Points on a hilly landscape, in no order, each with its height.
A ball rolls from a point to the lowest of its 2 nearest points, and stops where none of them is lower. Distance is the straight distance between rows; heights are no part of it.
Fil h=259: [118 108 137 113 112 121  93 110  53  98  81 113 122 104 101 129  67 109
 123  97 102  81 131  80  54  91  95 120 110 130]
Sume h=292: [ 94 113 101  86 125 150 113  99  77  96  83 122 112 100 147  81  92 110
 141 109 110  76 157  87  64 114 115 145 104 112]
Geve h=564: [ 69  94  85 104 107 125  91 128 140 101 144  81  75 144  87 112  93  91
 106  98 115 142  63  92 118  86 100  67 116 104]
san h=180: [ 83  92 102 139 111 126 117 119  61 108 115  97  81 118  61  62 111 111
 123  89  85  69  77  84 105 103  60  88 130  86]
Gites h=194: [138 110  89  83 126  98 134 109 108 145  80 103 115  75 122  89  85  82
  84 111 114  82 137 116 130 107 144 113 129 151]
reg h=682: [ 99  77  75 126 128 106 128  99 107 107  76  93  79 122  90  68 130  86
  98 109 129  75 103  81 117 145  51 102 114 116]
Miz h=246: [ 72 120 108 102  49  88 101 112 105  84 117 121  64 124 117  66  94 124
 123 100  90 145  62  75  94 112 130  77 100  78]
sep h=251: [ 84 112 161  99  83  50  67  95  78 100  70  65  89  75  87 126 105  62
  76  89 118  65 137 104 118  86 104  79  94  60]
Fitu h=426: [ 97 107  73 125  97 125 108 101  94 130 146  90  87  91  85 109 135 118
  90  38  48  83  97 114  77  86 131  70 102  51]
Gif h=360: [ 87 124 103  82  88 105  89  90  63 134 108  91  65  40 115  73 135  84
  93  70  40  57 113 111 101  78 119  93 112  45]
geni h=339: [100 121  50 127  92 111 111 109 177  85 114  89 111 132  80 122 121 111
  89  82 113 155  86 110 118 118 106  76  81 111]
von h=467: [105  78 104  44  95 117 107  92  91  80 107 151 123  81 131  99  69 133
 102 147 102 141  58  67  71  99  90 151  94 125]
roz h=661: [ 71 129  89  95 117 113  96 127 134 109  97  69  74 101 110 130 117  57
  89 117 151  95 125  77 123 133  85  87 112 105]
deza h=421: [113  94  98 114 102  81  98  98 113  94  63  84  87  89  94 136 113  69
  78 113 130  81 112  97 100 133  68 109  88  99]
siz h=298: [107  93 108 101 106 112 112 120 116 129 111  82  97 145 105 107  72  62
  95  91  93 111 115  79  99  85 127  59 134 123]
Pid h=293: [116  99 119 109 104  90 112  89  54 111  79 116 128 122  95  88  86 139
 149  91  71  58 132 105  71  77 127 121  89  95]
kofot h=563: [ 63  78 127  83  89  76  62  78 155  73 146  99  85 118 121  66  67  86
 108 135 125 117  71 125 121  88  82  77  83  84]
Zefid h=470: [ 97 101 129 100  83  96  81 104  90 125 108  77  89  90 113 102  97  69
  82  65  62  87 125 104  96  73 139  60 111  72]
guk h=241: [102 139 102 101 102 104 106 116  73  79  88 124  98  70  85 106 115 127
 112 106 122 105  88  63  85 136  76 125  93 115]
mobe h=256: [108  48  90  89  95 126 117 110 124 103 114 119  81 120 123  75  91  92
  90 132 102 118  77  73  96 123  81 108 117 123]
Tinif h=472: [ 96 113 150 113 104  68  55  68 117  76 102  77  98  68 143 117  81  56
  68  80 136  92 134 116  78 133  89  66  89 109]
fusu h=483: [ 39 113 119  97  88  84  48  81 128  72 146  82  81  84 113 109 115 109
 104 114 111  91  83 127 111 100  81  91  78  39]
luras h=427: [133 108 123 106  82  75 113  97 115 110  91 100 125 143 110 161  80 130
 115 121  81  90 130  90  88  94 129 106  93  98]
Segef h=701: [142 115  78 120 100  51 116  96  94  72  64 114 103 117  53  76 120 130
 102 118 105 136  94  94 142  88  52 104  71 113]
fimeb h=162: [114 102  78  93 104  77 124 100 113 114 102  86 107  94  59  98 134 123
 100 118  96  64  94 118 145  78  99 125  86  66]
foso h=653: [ 53 143  96 103  93 115  78 139 123  84 113  75  57 104 108  98 116  75
 115 100 143 127  88  71 112 131  95  73 113 104]
Zik h=417: [134 121 126 105  66  71 103  97 129 105  70 101 125 116 114 187  84  99
  74 125 105 117 133  92 101 120 122 107  97 118]
Sakil h=508: [ 98  62 128 115 116  75  84  73  72  98  91  67  86  79  76  91 105  66
  84  78 100  42 104 129  87  90  67  83  89  68]
motus h=252: [147  91  79  79  83  64 132  79 129 126  58 117 120  69 116  81  93  73
  64 109  92 100 126 124 124 113 143 106  80 125]
gof h=399: [103 119  93 101  71  99  79  86 164  72  75  86 137  79  90 172 124  83
  45 108 109 129 115 130 122 125 100  99  66 105]
Sefi h=547: [ 71  73  95  97  87  79  89  96 137  77 100 104  67 125 100  62  95  86
 111 135 134 127  66 100 134 110  71  87  86  98]
selel h=689: [111  65  78 124 109  97 120  98 105  84  79 116  85 130  96  75 120 133
 105 136 120 110  79  73 115 150  37 126 108 118]
vog h=443: [121 110 100 136  81 107 117  99  78 103 122 116 100  99  87  97 105 121
 100  32  48 106  88  96  54 100 135  72 101  80]
paber h=530: [ 97  90  92 124 140 156 113 110  43 115 107 103 129  93  81  68 103 124
 132  93  88  36 118 106  82  84  83 126 128 112]
per h=445: [ 67 126  94  96  79  73  70  67 114  52  93 106  94  50 135  92 111  86
  78  81 136 131  81 113  73 159 101  76  66 105]
Gog h=420: [ 95  97 132  72  90 125  97  99  37  85  97 146 117  62 116  87  71 118
 109 112  84 115  71  57  53  93  88 120 114 126]
lerom h=295: [100  92  96  85  96  70  95  77 105 134  85  86  96  51 114  79 113  71
  70  82  87  61 133 145 124  96 151  79  86  86]
bubo h=372: [ 87  46 105 103  89 152  74 101  36  90  54 142 155  96  93  73  65 107
 126  98  87 116 117  83  45  67  94 130 104 138]
Tunol h=255: [ 77 129  97 105 156 105 133 107  57 123  78  93 118 101 112  53  89 114
 149 106 102  41 144 121 137 100 133 112 141 132]
lozez h=457: [101 117 113 135  86 100 114 111  78 109 105  85  84 127 103  94  97  85
 105  50  62  93 113  91  78 101 131  50 122  84]
bito h=135: [144 139  95 133 114 100 106  81  93 107  52 123 126 104 112 152  96 123
 118  91 135 124 159 105  69 135  93 133  80 147]
fazog h=531: [ 60 112 123 117  91  74  46 122 107  58 130  82  86 103  71  78 103  91
 105  67 136 141  56 112 115  76  99  79  95  80]
laru h=173: [113 141 119  82  94  84 118 111  91 142  67 105  95  70 124  88 100  75
  94 112 110  70 152  92 127 114 143 102 118 116]
zilur h=398: [ 92  82 118  89  96 119  92  92  45  80  67 154 132  95 116  71  76 129
 135 109  98 118 105  64  53 101  85 124  97 141]
Segug h=213: [ 94 148 107  86  91  95  96 112  78  72  97 111 109  63 108 166 111 135
 104 125 109 100  90  70  71 133  97 139  86  91]
biti h=291: [146 121  49 119 105  98 126  90 129  87  71 114 113  73  71 108 129 106
  70  88 111 125 100 103 106 129  79 112  69 123]
tipa h=496: [ 97  72 124 101 137  97  73  79  93 123 107  53  87  72 100 101  96  41
  76  83 114  41 131 136 100  88  81  78 106  91]
sos h=532: [111  84 113  89  81  79 115  95  73 115 112 115  94  81  74  81 100 104
  98  93  66  77  77  99  97  73 110 103  92  61]
lapal h=484: [ 97  75 127 113 123  82  66  79 123  91 112  68  96  93 110 115  83  54
  79  87 134  78 116 120  92 111  71  69  93 105]
reki h=453: [ 77 102 132 123  78  51  56  97  96  55  93  66  87 121 111 131 101  93
  94  76 119 120  91 110  79 123 105  67  87  86]
dabo h=254: [148  41 113 106 117 113 101 121  86 113 106  93 115 105  39  92  79  99
  80  99  91 103  70  89 114  47  58 109 123 131]
Mogo h=416: [ 80  87 124  88  73  85  72  78  47  68  96  85  77  62 126 108  95  95
  78  69  83 134  38 103  38 114 115  75  95  87]
nubel h=609: [ 48 113 136  82  68  86  38  78 116  59 147  90  66  98 155  63  77 102
 108  97 104 140  59 115  89  99 120  66  98  72]
sikat h=318: [107  76 123 106 104 116  89  94  28  97  79 120 145  92  60  90  75 128
 141  87  73  70 112 100  61  48  99 130  88 106]
rudu h=516: [ 94 145 109  90  68  67  99 120 142  80  66  94 111 120 100 132 108  93
  99 153 131 121 115  79 145 126  89 108  87 105]
Tebil h=444: [101  61 107  72 105 152  92 106  71  89 121 152 121  60 127  81  80 133
  88 123  96 134  68  58  57 108  78 148 120 141]
dup h=307: [114  53  92 122  95 113 113 100  92  91 121 110  81 125  75 100  95 140
 107 109  80 109  44  90  83 104  70 112 104  90]
fip h=243: [101 115 134 113  90  96  79 150  81  87 104  84  86 129  81 124  84 100
 118 100 106 117  79  68  94  95  97  84 127 113]
rebo h=314: [113  95  89 105  85  80 128  68  98 133  84  91  84  80 136  86 119  96
  90  83  57  55 132 128  95 120 158  78  96  72]
kek h=579: [ 80  67 110  73  75  83  82  90 136  99 131 113  84 106  93  81  86  85
  95 119  91 116  72 121 117  64 100  91  77  62]
dodu h=669: [ 72 104  61  86 127 118 105 101 159 104 111  78  89 104 109 106 132  60
  84 131 147  87 113 113 135 132  68 111  88  93]
rop h=230: [107 106 137 105  84  31  74  97  78  80  54  77 103  81  65 141 104  77
  75  94 127 103 103 100 113  97  83  96  82  84]
rim h=695: [128 106  83 123 117  79 119 100  96  87  66 120 102 144  88  69 111 139
 129 124 116 113 107  77 126 119  45 112  95 134]
vamaz h=303: [128 130  72 106 121 100 132  98 135 130  96 104 139 125 105 105  92 125
 113  90 106 104 138 108 117 101 151  97 100 140]
guvi h=191: [109  99  58  95 133 104 115 109 121 139 128  71 110  74  66 132 140 117
  82  95  91  56  99 143 133  83 110 122  97  74]
dag h=211: [139  94 142 110 103  65  89 110  72 114  66  72 103  81  55 146  91  70
  77  94 116  78 111  99 106  81  81 106 106 102]
luvup h=543: [124  93 111 115  90  64 113 102  93 105  88  96 100 119  67  96 102 101
 100  87  87  95  95  95 107  88 106  84  97  90]
Vite h=210: [136  94 118 108  89  74  88 111  64  80  82  95 103  92  72 152  91 115
  84  90 101 127  64  86  74 104  81 105  96 118]
nuba h=302: [159 114  60 126 121 106 119  93 112  87  88 118 134  92  65 115 114 148
  95  89 102 125 102  98  87  99  73 131  73 136]
kemo h=403: [ 79  71  80  82  82 118 131  74  91  88 123 150  67  84 120  78 101 140
  91 140  83 114  35  86  83 126  86 140  92  57]
givo h=515: [ 35 126 127 111 106 111  31 128  98  76 151  74  68  92 101  84 108  77
 106  62 126 127  77 103 109  69  92  68 120  73]
namom h=548: [106  79 103 108 109 115 119 120 121 110 142  93  95 170  83 113  76 118
 126 104  83 121  74  84 107  70 108  80 120 103]
neni h=341: [105  90 100  82  68  96  98  99 137 111 112 102  99  99 119 123  98  82
  77 103  83 110 107  97  99 100 128  86  89  87]
niz h=644: [ 65 145  87 113 105 134 102 129 105 105 111  89  69 106 115  76 111  66
 106  69 112 120 112  67 104 127 109  48 127 110]
pom h=580: [ 81  78 106 109  87 106  58 114 134  75 135  68  79 130 118 110  79  88
  98  85 114 143  61 112  79 102 109  63 102 106]
Lasu h=231: [136 105 125  98 132 111  93 137  87 123  89  69 112  86  57 157  88  78
  87 112 132  79 113  84 107  80  75 124 120 125]
Tep h=234: [ 81  89  95  85 155 145 109 119  52 113  69  99 127  79 124  53  82 101
 136 111 113  44 148 128 119  84 112 142 136 135]
Daz h=334: [103  50  89 116  81  78  98  80  80  73  85 100  75 128  97  93 103 133
 100 109  95 124  37 103  79 134  62  94  92 105]
Rofet h=143: [ 68 132  95 129 116 157 111 135  53 115 141  85  86 117  72  72 101  96
 128  86  83  77  84  81 109  79  64  81 158  82]
rek h=215: [157  63  79  91 140 105 139  89 101 131  69 120 133  93 126  64  78 107
  89 103 101  83 133 128 112 107 122 135 120 161]
vig h=344: [ 83  82 103 118 102 159  88 110  47 101  86 123 144 114  88  70  66 111
 151  87  80  87 126  97  59  51 115 109 106 122]
nul h=170: [ 88 107  83  57 103 154 113 115 109 143 152 139  67 109 141  61  86  97
 109 125  67 108  96  82 103  66 106 124 136  91]
nuv h=321: [117 129  51 104 108 115 129 110 163 114 112 100 120 108  93 116 119  99
  84  96 113 120 111 101 125 116 121  94  89 120]
vebo h=116: [ 78 112  87 109 132 166 117 122  64 126 144  85 106 138  84  73  79  78
 116  95  90  99 102  72 108  84  87  67 168 124]
zusi h=179: [126  83  98  74 142 152  97 111  84 116  92 112 139  67 110 123  83 103
 105 102 119  76 141 114  75  75 115 167  98 133]
vezul h=253: [127 115  93 117 132  98 104 130 108 105 101  67 106 103  37 141 114 101
  91  95 132  97  95  86 122  78  67 110 105 114]
degu h=361: [102  93  75 104  73  65 122  67  66  76  76 137  91 111 112  87 112 155
 105 112  88 140  32  89  75 149  80 103  84 100]
lusu h=283: [ 87  76  46  63 126 143 108 112 140 149 145 108  76  97 106  86 114  66
  72 108 107  99  88 122 120  76  89 109 119 101]
bovu h=393: [108  66 112  86  85 112  89  99  60  79 109  98  87  55 104 132  88  94
  65  83  80 122  43  90  41 108 100  92 107 106]
nalu h=384: [ 72 116  85  92  72 112  71  97 164  54 106  87 119  83  90 160 130 105
  70 117 105 127  80 137 106 135  95 107  70  89]
Nofu h=525: [105 113  83  81  81  75 120  96 156  91  77 103 111 114  94 108 119  94
  89 144 105  99 107 112 150 119  99 117  74  86]
bil h=165: [ 69 101 113 114  86  41  77  61 119  54 101  80 109 100  73 107 124 111
  99  99 106  81  87 140 117 105  74  95  52  40]
fafuz h=486: [140  68 103  59 100 101 117  98 109  97  98 151 129  97 107  76  70 114
  97 140  98 128  88  73 102  82  90 141  93 131]
Mikeb h=514: [112 106  93  70 102  86 132 110 124 133 108 126 117 115 103  45  85 112
 128 122  89  98 108 100 146  63 143 109 105 115]
goke h=316: [155  79  81 124  97  73 104  95 106  84  82 102 109  95  51 105 103 104
  67  67  95 148  73 107 102  78  85  92  75 115]
buti h=274: [ 96 113 119  80  73  64  78  87  94 112  89  89 107  48  88 117 116  77
  64  80 100  81 117 114 117  80 128  92  73  64]
bubag h=163: [120  80  95 109 136 119  97 100  86  95  46 113 137 143  97  90  83 117
 141 108 128 108 150  95  94  80  82 135  92 155]
tuk h=363: [ 72  95  83  82  79 108  87  94 155  89 122  99  94  85 119 128 118  83
  81 120 103 101  98 119 106 122  97 101  72  69]
tinal h=221: [134  55 111  88 132 119 111 112  77 123 109 110 127 101  72  78  83 110
 103 119  89  68  98  99 108  59  79 137 121 119]
lumir h=519: [109  47 116 101 103  98  98  93  71 119 110  83  84  93  77  90  97  75
  88  91  70  57  83 119  94  72  88  91 103  65]
Sase h=320: [ 83  74  80  67 120 138  91 103 119 142 131  89  71  93 129  79  94  37
  77  94  92  93 107 113 103  75  96  74 123 110]
sib h=410: [124 141 110 102  59  92 100 103 157  87  71  96 148 108  93 186 110 106
  60 123 103 134 130 111 138 118 114 106  86 118]
Kas h=498: [ 77  96  96  86 115 103 121  98  86 148 122  64  77 137 111  67  94  81
 118 102  53  63 116 114 133  69 139  63 145  80]
Gab h=707: [143 105  79 125 123  89 125 106  96  99  83 106 106 107  36  56 118 128
 102  90 107 117  88  93 136  70  64 106  93 126]
Zuf h=178: [145 106 116 103  98  93  97 110  93 106 104  99 121  74  74 172  86 103
  72  82  96 110 102  90  76  85 110 116  97 112]
Bages h=713: [130 113  97 138 112 105 109 115  69 100  87 124 134 124  40  40  90 124
 125  66 101 119  95  85 116  66  76  87 114 144]
neb h=460: [ 78 108 124 112  88  69  69  73 105  68  89  97  83  73 134  74  91  61
  87  73 130 112 108 105  78 144  94  59  83 113]
vum h=622: [ 47 123 121  95  68 104  61  91 106  79 118  98  52  89 144  59 103  78
 113  82  90 131  91  88  95 105 116  58  98  66]
mep h=236: [137  80 123 114 106 100  96 114  69  93  81 106 110 114  91 138  76 112
 103 113 104 100  94  74  71 115  68 114 116 137]
dagav h=272: [ 81 113 128 102  94 123  82 147  88 104 122  76  79 116  97 108  80  60
 101  83  98 120  92  73  97  77 107  59 144 111]
pife h=270: [ 83 145 148  89  68  53  74 107  51  73  56  80  84  66 114 165  99  96
  81 109 129 123  85  74  78 133 104  98 102  95]
tisi h=366: [108  74  96  73  82 117  98 101 107 104 119 115  80  65 117 123  94  80
  74 106  80 111  75  90  70 103  99 105  93  93]
lopu h=388: [ 87  76  81 109 118  93  90  74 141 118 126  73 104 109  99  93 108  74
  81  67 103  79 113 145 105  90 111  64  81  85]
Ker h=212: [ 82 143 114  78  61  93 105 117 112 101 109 128  84 100 133  87  99 107
 122 112  87 121 109  58 108 108 133  84  99  90]
Pelez h=497: [ 80 102 139 106  99  80  65 113 112  93  87  66  80 114 113 113  79  42
  93 100 139 107 121  90 105 106  95  60 106 112]
zuzi h=404: [ 54 116  98  79  51  66  91  77  92  56  86 106  72  98 132  97 107 118
 108 132 107 131  47  96  91 143 105  89  76  73]
gifud h=209: [ 91  66 100  73 139 160  95 118  51 106  53 105 132  64 116  84  90  98
 120 106 123  58 154 124  88  78 111 174 111 117]
Lanot h=407: [ 75  91  65 101 110 129  98  80 126 135 142  81  79 100 122 101 126  83
  83  62  70  77 112 132  92  88 125  68 101  68]
dinu h=408: [ 90  71  91 111 109  86  85  82 124  68  88  74  84  94  92 120 116  85
  86 122 132  80  81 118 102 136  42 109  73  85]
dok h=520: [101 110  93 115 143 140 121 106  51 134 121  72 106 101  97  98  93 103
 116  84  63  34 118 114  92  79 106  95 150 100]
Pepu h=485: [ 67 106 106  87 102 100  85  94  91 141 126  55  86 119 121 103 113  89
  90  62  57  73 130 120 137  51 150  50 130  67]
Laz h=216: [104  59  95  56 105 144 117 118 126 129 140 121  81 120 141  81  75  79
  91 140  83 105  90  83 107  78  95 119 131 105]
Mabu h=177: [ 85 149 114  59  74  97 105 116 104 119 107 116  90  75 135  96 118  99
 110 133  91  79 131  63 129 100 127 118  99  67]
buger h=381: [ 75  81  86  88  64  81 122  62  88  72  97 131  76  95 124  98 105 136
  97 127  78 123  34 104  70 135 100 105  76  66]
dozat h=336: [ 85 105  91 102  83 107 111  72  94 117 110 101  59  74 134  61 127  85
 100  75  53  72 112 102  84 113 119  78  96  49]
fita h=507: [ 85 116 129  90  65  65  84 119 113  81  73  85  80 116 124 130  91  73
 101 127 126 116 106  71 110 126 105  85 102 106]
zaga h=250: [ 98 137 129  92  69  36  79 102  73  66  56  87 118  71  80 176 106 104
  69 107 124 128  76  92 104 108  91 105  83  91]
zofu h=214: [ 94 109 117 141 108 109 100 137  64  87 104  91  95 147  63  94  94 125
 138  88 106 102  76  69  99 104  63  82 133 120]
dumet h=277: [ 89  99 105 117  75 100 109 108  89  83 119 130  69 134  92  82  88 156
 134 106  81 132  47  81  83 108 101 100 104  90]
Ripid h=499: [ 36 136 134 106 109  97  37  89 103  75 155  76  66  72 122  83 121  96
 108  69 112  84  99 111 105  88  76  78 100  45]
tomid h=279: [133 118  72 123 132 119 104 121 123  80 117  93 122 101  50 144 114 146
 106 107 119 121  80  90 107  82  64 135  87 121]
zifin h=289: [133  41 106 108 105  89  82 103 108  93 101  90 105  93  50  90  81  68
  64  75 103 132  62 112 107  54  74  82  92 116]
ziti h=593: [ 65  92 118  89  69 104  44  85 134  57 138  58  76 127 149 112  84 107
 103 116 110 131  54 128  71 120 113  73  94  90]
garek h=509: [ 88  86  71  89 149 122 128  94  67 151 134  64  84 115 105  88  98  89
 106  94  48  54 105 134 127  79 124  84 161 101]
busi h=218: [133 102  33  94 138 126 130 105 154 122 119  79 125  83  77 136 133 108
  69 112 101  85  97 137 131  95  94 137  90  97]
Pofe h=319: [103  99  95  70  91  97 109 112 142 139 112  86 105 128 123 113  86  67
  87 116  93 104 125  95 129  81 149  70 115 111]
Gov h=115: [ 90 109  83  89 103 175 113 116  90 134 155 152  93 100 115  38  78 109
 115  92  67 116  90  82  95  64 102 104 140 114]
dak h=534: [ 86  77  84  84 103  77 114  94 158  96  92  87  87 138  89  81 108  77
 105 153 121  96  93 110 159  97  77 105  86  84]
Pofon h=383: [ 93 116 100  79  89 124  94 112  50 137 126 114  77  47  86  57 109  83
  95  75  47  70  89 109 103  51  99 101 127  62]
telef h=61: [ 88 109  88 102 127 154 117 120  85 123 135 122 111 120  95  58  89 113
 136  97  93  92 101  83 101  73  97 108 132 115]
beza h=294: [118  69  97 108 106 139 121  96  78  93  94 106  72  89 153 124 107 106
  86 112  79  83 100  65  43 168  74 126 121 105]
fatup h=370: [107  75  73 103 129  90 113  84 123 139  98  71 102 103  94  68  97  57
  78  65 104  89 115 140 129  89 135  52 110 124]
gokom h=409: [ 92  56  63  96  94 128 125  77 121  95 129 125  67  90 118 102 120 115
  87 124  76  83  61 114  81 131  75 138  84  47]
Kef h=249: [106  69  42  78 121 122 116  98 163 125 128  95 102  91  83  98 119  81
  69 118 111 105  81 136 137  78  93 121  89  90]
gipel h=337: [133  94  47 135 102  96 113  95 149  83 111  95 109 113  60  98 118 109
  72  65 100 157  77 119 114  83  94  79  72 107]
buz h=148: [104 131 129  82  78  73 110 100  83 113  78 103  94  81 118 121 106  96
  97 123  99  73 134  74 102 118 121 112  96  80]
Fali h=544: [ 81 103 131 128 102  45  54  90 125  59 129  80 121 113  79  92 108  90
  92  57 126 115  95 128 126  73  98  70  76  75]
por h=552: [104  88 113 138  90  38  85  84 106  83  86  79 110 134  64 100 113  94
  94  59 102 106 100 127 113  80 104  66  75  71]
Nukan h=271: [149 103  51  98  86  87 140  71 137 105  65 137 117  73 109  80 114  93
  64  96  96 123 113 108 105 137 117 103  68 129]
Vodid h=192: [126  68 107  83 128 107 107 102  85  97  81 121 136 115  87  83  85 131
 129 123 110  83 121  98  98  66  86 155  89 120]
Lozek h=468: [ 53 109 139 106  71  57  53  98  89  54 115  72  80 101 100 119 114 104
 108  93 105 102  82 105 100  96 104  80  83  46]
veg h=245: [109 132  84  99  96  75 136  87 112  82  86 123 117 114  94 101 125 146
 129 143 100  76 109  97 115 126  84 153  72  69]
Sifi h=235: [176  79  85  92 109  69 139  75 109 126  38 115 118  96 116  87  89  89
  69 121 107  93 133 117 126 116 102 129  96 147]
teda h=502: [121  90  87  75  97  94 130 103 114 115  98 134 103  97  89  51 101 102
 103 124 104 101  92  87 133  93  95 124  97 113]
migig h=440: [119  96 125 123  63  77  95 109 109  92 106  86 111 140 109 173  89 126
  88  80  65 116 103  90  76  98 138  75  95  84]
Nem h=268: [111 121  92 108 105 124 122 107  90 100 107 115  86  82 123 114 110 104
  99  99  95  87 113  71  68 143  95 111 104 104]
tadu h=155: [100 131  94 116 110 119  96  88  84  93  47 122 128 101 123 142 102 121
 143  95 134 105 170  98  53 124 120 146  67 121]
fozu h=181: [100 148 112  89  93 109  97  95  95  87  87 125 131  80 121 156  96 136
 122 112 113  95 147  79  61 118 132 139  72 104]
lunev h=222: [105 120  87  92  71  36 133  65  95  76  58 127 111 100  82 104 129 128
 104 137  86  98  86 102 125 123  81 120  59  62]
Nev h=675: [ 97  78  51  91 149 118 136  98 129 125  97  79  85 109  95  73 130  70
  86 120 137  73 108 114 143 130  75 111 108 107]
takid h=537: [ 97 107 118 106  96  98 122 115  98 117 128 105 109 167  87  78  74 130
 151  99  70  99 105  85 108  58 132  79 119  93]
Rogel h=385: [ 75  58  85  99  99 111  91  75 136  84 133  90  73  94 116 112 107  94
  86 119  98  94  68 125  83 119  71 107  75  68]
zop h=273: [105 119 116 102 122  92 113 105  65 124  71 108 129 104  95  60  75 116
 145  99  92  62 141 115 113  71 136 109 116 130]
rep h=138: [105  93  85 130 147 142 115  95  89 106  67 108 128 156 114  92  88 116
 141  92 129  96 151  87  77 122  91 111 112 159]
Zava h=425: [ 43 129  90  76  55  91  76  73 126  49 104 106  98  63 127 109 119 114
  83 114 114 148  47 128  84 143 113  91  68  78]
Zure h=131: [ 77 102  88 112  90  75 103  92 111  91 111  86  83  93  60 109 142 120
 108 104 101  68  83 122 125  96  86 106  70  33]
diru h=526: [114 117 122  94  87  82 111 118  97 113 110 130 125 133  66  49  72 124
 142  94  86 116  99  85 124  45 132  89 105 111]
nuz h=146: [142 122 105  97 122 126 102 111  98 128 100 106 132  64  95 151  88 105
  91  91 109  86 136 102  76  89 124 135 100 129]
rima h=281: [ 86 108 119 112 126 168  88 111  46  91  84 105 112  98 125 105  80 104
 141 106  95  65 145  73  50 101  85 131 123 114]
totur h=349: [104  97  77  70 123 122 104 108 106 159 114  88  94  76 112  81  92  41
  65  68  91 100 121 124 117  77 137  63 134 135]
Gofi h=269: [108 111  88  87 108 102 133  86  93  90  83 145 116 110 131  69 108 139
 141 121 100  80 130  89  86 122 108 147  79  96]
kekam h=438: [ 77 116 118 113  64  69  61  98  76  52  98  89  84  95 122  96 104  93
  90  57 105 145  66 102  66 123 129  64  95  93]
Rava h=109: [134  96  87 136 129 120 100  91  83  90  59 126 119 132 122 123  93 134
 127  95 121 117 134  85  62 152  60 126  97 157]
Lav h=195: [ 83  96 101 101  64  24 106  59  91  68  74 107 105 101  74 106 121 119
  98 105  82 102  70 116 108 100  90  92  53  42]
rupif h=634: [ 65 130 104 107  86 123  79 111  81  97 108  98  59  68 118  61 113  62
 103  59  88 109 104  80  89 112 100  63 116  83]
nire h=288: [106 133 108 108 111  90 129 100  92 135  91  97 131 127 117  91  83 129
 132  86  79  75 152 109 115  82 172  82 117 125]

For each start below, name the point where the ball stops.
Nofu => buz
garek => Zure
por => buz
Nev => nuz
diru => nuz
kemo => buz
geni => nuz

Call two points neighbours if one is among the 2 nearest of the other. Go from one point of each pair to the other, from neighbour to neighbour, staying as low as possible. Name the highest point that can't be avoided.
buz and dag => nuba
nuz and Zure => Sume
dag and neni => gokom
